Points, in no order, along strands that fork and pass close to each other.
(in the rows, 128 means zero)
Two points are linked if the straight distance between their rows is under 123. Some points are linked to none.
Z40: [131  95  81 107 116 118 172  98 158  84 146  84 114  73 120 108 147 178
 146 140]
Z772: [163 126  66 183 131 135  99 137 114 124 137 134 123 145 122 163 134 129
 152  76]
Z312: [161 160 114  97 123  71 141 161 122 152 192 118 129 118 103  84 114 161
 125 136]
Z828: [128 158 141  87 143 168 180 164 139  99 118 150 171 174 142 155  68 133
 143  97]
Z349: [154 141 155 155  92 163 154 168 151 108 122 198 134 198 159 160 120 166
 166 119]
Z309: [115 147 155  89  97 132 114 141  72 115 161 100 133  83  95  84 150 111
 124 155]
Z787: [162 121 119 126 112  71  97 110 115  72 113  70 130 103 125  66 121  79
 139 144]
Z875: [145 146 104 142  91 109  90 141 145 158 131 117 121 122 143  77 156 119
 141  94]
Z324: [130 127 130 102 142 110 178 147 157 120  87 139 156  87 153 133  72 169
 145 155]
Z632: [144 149 115  85 114 157  96 149 112 182 148 101 150 143  83 133 103 155
 126 114]
Z713: [119 173 165 100 117 186 170 194 121  80  67 156 137 177 172 159 105 121
 133 125]
Z522: [149 123 152 143 150  50 100  94 123  85  87  68 107 135 116  86 147  72
  84  99]
Z71: [113 114 137 132 143 115 184 112 121 166  99 168  79 116 141 117 155 140
  87  88]
Z79: [120 155 149 159 119  80 106 131 169 101 167  78 151 114  87  62 154 131
 181 138]
Z568: [154 151 139  87 133 173 158 150 106 127  75 152 125 143 210 140 133 113
  96 132]
Z105: [113 118 124 102 119  61 102 146 137 123 183 111 159 134  52 139 166 176
 158 132]
Z445: [156  81 122 117 124 158 152 105 130 134  65 173  75 125 152 147 117  87
 162 131]
Z854: [148 153 124 220 154 138 130 144  71 106 137 146  80 114 122 135 164 117
  79 152]
Z187: [121 146 138 147 137  89  98 128 168  95 141  72 154 120  73  45 180 122
  95 146]
Z768: [126 142 115 140  93 118  99 108 104 156 147  98  98 124 110  83  62 102
  98 132]
Z507: [108 138 109 140 169 115  92 144 155 131 115  58 170 105 105 108  93 146
 104 156]
Z995: [ 94 152 107 114 135  56 154 110 162 153  91 136 189 110 102 137 142 143
 149 141]
Z489: [132 120 152 191 122  79 105 130  95 152 146 161 102 154 199 183 175 114
 135 166]
Z240: [146 149 135 156 165 185 143 139 156 162  91 147  85 161 170 187 159 117
 116 158]
Z36: [130 128 109 106 117  51  72 147 103  87 117  60 149 125  80 160 117 121
 117 117]
Z392: [135 137 117 181 164 201 106 148 150 148  92 130  95 130 121 156 184 132
 155 126]
Z954: [ 62 130 127 146 147 131 127 100 180 162 138 142 159 128 145 127 119 101
 134  81]
Z21: [ 88 153 178 168 119 105  95 126 126  86 129  57 118  89 112 100 137 119
 158 132]
Z472: [165 171 101 123 109  35 117  95 135  95 153  79 142 139  73  75 108  86
 133 136]
Z538: [118 103 137 126 103 162 166 102 103 115 144 125  81 100 167 139 124 176
 109 141]
Z107: [ 98 163 162  83  77 173 151 127 109 156 121 150 130 103 118  82 124 115
 110 148]
Z497: [126  85 129 134 131 162  98 137 110 157 183 159 102 151  84 118 151 149
  84 106]
Z747: [ 91 127  94 128 171  97 187 103 127 104 114 112 134  59 123 134 152 115
 112 102]
Z573: [136 165  95  51 132 135 116 142 155 164 145 108 194 140 104 109 137 144
 100 146]
Z57: [116 105 136 185 154 142  60 131 156 155 148 109  99 156 170 175 123 108
 146 184]
Z511: [115 111 106 135 139 113 100 121  84 133  99 137 136 113 161 132 156  94
  93 114]
Z415: [104 100 157  63 113 120 166 115 104 163 111 184 121 137 135 136 139 142
  76 104]
Z890: [118 130 145  79 179 155 174 161 143 124 146 140 140 102 175 123 146 159
 109 102]
Z184: [141 158 160 160 175 165 139 113 102 143 174  95  93 120 154  98 104 110
 143 156]
Z496: [151 113 151 162 144 101  91 147  92 118 121  92  50 134 139 127 167 135
 120 113]
Z422: [164 176 145 157 118  49 121 149 116 109 174  80 110 128  94  73 106 137
 105 111]
Z864: [190 131  79  76 153  57 138 148 125 124 144  86 108 117  99 105 134 142
 128 143]
Z862: [124  92 105  90 175 122 168 134 144 104 112 112 104  58  92 124 156 143
 146 131]
Z318: [134 151 150 110 110 160 116 141 101 194 131 116 111 147 148 164  87 165
 126 122]
Z525: [166 126 101 151 103 158  96 124  92 139 115 142  83 144 133 203 144  78
 179 161]
Z782: [ 92 161 165 134  85 181 135  90 115 163  95 155 141 142 144 128 140 113
 121 148]
Z38: [123  92 110 136 107 201 102 113 106 144 132 146  77 146  85 164 125 141
  97 138]
Z150: [109  74 118 128 126 139 137  83 102  76 145  72 110  89 150 135 158 159
 119 136]
Z762: [119  70 103 144 150 135 100 122 139 111 173 134 184 137 128 149 110 160
 123 120]
Z760: [129 135 135 189 131 128 105 121  69  70 142 114  72 121 102 108 131  83
  61 137]
Z56: [165  92 106  95 107 175 120 100  86 121 111 126 107 133 163 163  98 112
 170 150]
Z4: [112 111 131 121 126 217 162 129 129 116 114 179  86 146 115 173  96 115
  95 128]
Z770: [111 138 147 151 118 219 131 118 145 134  83 135 144 122 113 131 169 148
 151 134]
Z898: [ 88 123 143  40  76 100 186 112 144 144 118 153 137 119 122 140 163 173
 113 114]
Z482: [ 98 138 118 167 106 132  57 157 141 154 120 115 116 120 183 135  90 110
 125 144]
Z416: [109 154 101 115 146 103 135 156 131 144 131 146 145  98  92  95 195 123
  83  99]
Z209: [170 103  99 104  99 130 135  83 110 162 148 161 135 168 147 102 124 110
 108  95]
Z985: [121 160 124 106 101 158 149 151 195 140 176 169 160 132 110  90  96 128
 153 104]
Z185: [140 109 110 205 122 118  75 122 109  99 187 128 127 162 148 137 170 116
 137 110]
Z556: [143 129 139 140 182 161 132 138  83 145 165 153 125 138 141 151  76 106
 122 163]
Z288: [155 102 115 104 122 142 180 114 133  96  71 174 141 112 163 124 140 109
 165 106]
Z754: [109 131 177  93 103 145 169 106 118 153 124 193 115 211 177 148 116 108
  94 101]
Z658: [126 123 144 150 142  76 135 121  87  68 183 108 180 100 125  94 118 132
 111 162]
Z811: [140 122 143 144 111 145 148 123 100 119  82 191 123 131 205 138 129 105
  98 193]
Z666: [117 152  90  86 143  62  86 124 175 158 148  72 169 151  98 103 117 155
 103 172]
Z329: [112 131 177 153 178 139  87 136  66 139 103  87 103 120  86 141 127  98
 131 155]
Z131: [148 122 178 125 135  23  66 122 141 100 116  95 121 161  74 102 118  93
  88  98]
Z693: [ 94 129 129 149  79 132  76 136 123 168  92 152 115 112 110 118  81  97
 135 144]
Z741: [157 128 119 194 130 141 137  70 107 128 143  94  84 139 144 120 109 111
 152 152]
Z381: [ 62 142 132 145 128 164 128 122 158 139 131 152 107  84 133  98 138  80
 133 106]
Z292: [140 108 118 197 139  91 108 126  98  77 139 114 130 113 139 101  88 130
  77 154]
Z474: [ 96  76 137 158 157 141  88 110 139 132 113 144 166 142 175 172 118 125
 155 148]
Z441: [116  83 106 137 122  62  89 105 107  97 167  92 150 140 105 145 112 127
 112 101]
Z307: [122  99 157 138  97 167 149 115 154 128 104 183  92 159 184 178 151 100
  89 222]
Z23: [117 135  91 118 123 109 159  87 163 117  97 111 172  90  94 128 109 116
 187 140]
Z845: [125 145 206 172 148 125  55 134 113  79 111  60  90 132  99 137 131  98
 155 138]
Z361: [163 129 110 105 110 135 104 168 140 153 188 134 142 133 106 104  76 155
 158 122]
Z543: [176 122  75 142 163  79 140 146 121 128 140 109 116 119  95 145 115 150
 153  79]
Z902: [155  80 123 106 103  68 119 125 115 159 107 146 128 126 114 135 107 153
 180 124]
Z298: [143 111 123 107 108 173 110 133 138 141  88 121 180 136 111 146 168 170
 182 116]
Z718: [118 115 105  84 131 138 187 116 155 114  47 135 132 105 146 140  95 135
 100 117]
Z884: [128 142 139  26 163 152 160 172 163 160 124 126 150 134 125 134 131 168
 112 120]
Z672: [159 138 104 102  96 154 166 107 164 143 147 162 165 163  92 103 135 142
 142  88]
Z552: [105 174 157  58 131 170 175 148 135 162 108 131 133 101  94 123 104 128
 135 128]
Z725: [ 67 144 136 140 141 131 148 105 130  94 138  78 113  56 111  99 157  93
 147 119]
Z374: [145 101 104 149 158 125 118 135 140 129 130 115 151 115  89  86  77 160
  71 160]
Z703: [119 129 145 126 164 102 167 136 126 141  87 179 132 124 176 148 132  95
 171  81]
Z624: [ 69 138 125  74 157  83 130 142 194 164 130 153 188 124 129 133 137 118
 126 109]
Z979: [157 139 169 118  71 155 162 119 127 124 131 191 117 222 191 168 112 124
 149 143]
Z508: [130 144 142 170 145 127 144 125 123 156 109 179 110 158 174 199 161 111
 160 122]
Z958: [148 127 104 131 135 196 173 135 148  98 156 160 128 159 153 159  81 153
 104  96]
Z633: [124 101 120 175 145 160 104 125 123 129 173 170 162 160 144 132 168 151
  95 107]
Z664: [110 114 134 110 112 110 141 145 173 134 170 154 146 108  94 127 176 175
 187  95]
Z721: [136 132 112 159 121 146 139  92 138 138 114  91 142 117 129 130  91 147
 168 125]
Z177: [137 121 135 104  96 158 138 177 160 105 132 168 164 130 151 152 142 181
 190  96]

A fork is a point with three links. Follow the links from the first point to the second and name the forks in between, in order.
Z658; Z664 -> Z292, Z573, Z884, Z107, Z770, Z177
Z718; Z507 -> Z288, Z508, Z770, Z107, Z884, Z573
Z768; Z884 -> Z762, Z633, Z312, Z361, Z632, Z573
Z507; Z489 -> Z573, Z884, Z107, Z770, Z508
Z23; Z150 -> Z725
Z828; Z288 -> Z633, Z312, Z361, Z632, Z573, Z884, Z107, Z770, Z508

Follow the links from the first point to the second, and from the first to the third. Name the last point that the two ways share.
Z105; Z445; Z864 -> Z770
Z240; Z522; Z633 -> Z312
Z854; Z71; Z522 -> Z573
Z71; Z489; Z762 -> Z770
Z309; Z768; Z760 -> Z573
Z556; Z150; Z845 -> Z725

A fork is a point with three links, a tip a point with one. Leave the first point through the second and follow the links. Name the first fork or tip that comes.
Z307; Z811 -> Z633
Z725; Z381 -> Z556
Z633; Z497 -> Z307
Z556; Z184 -> Z725
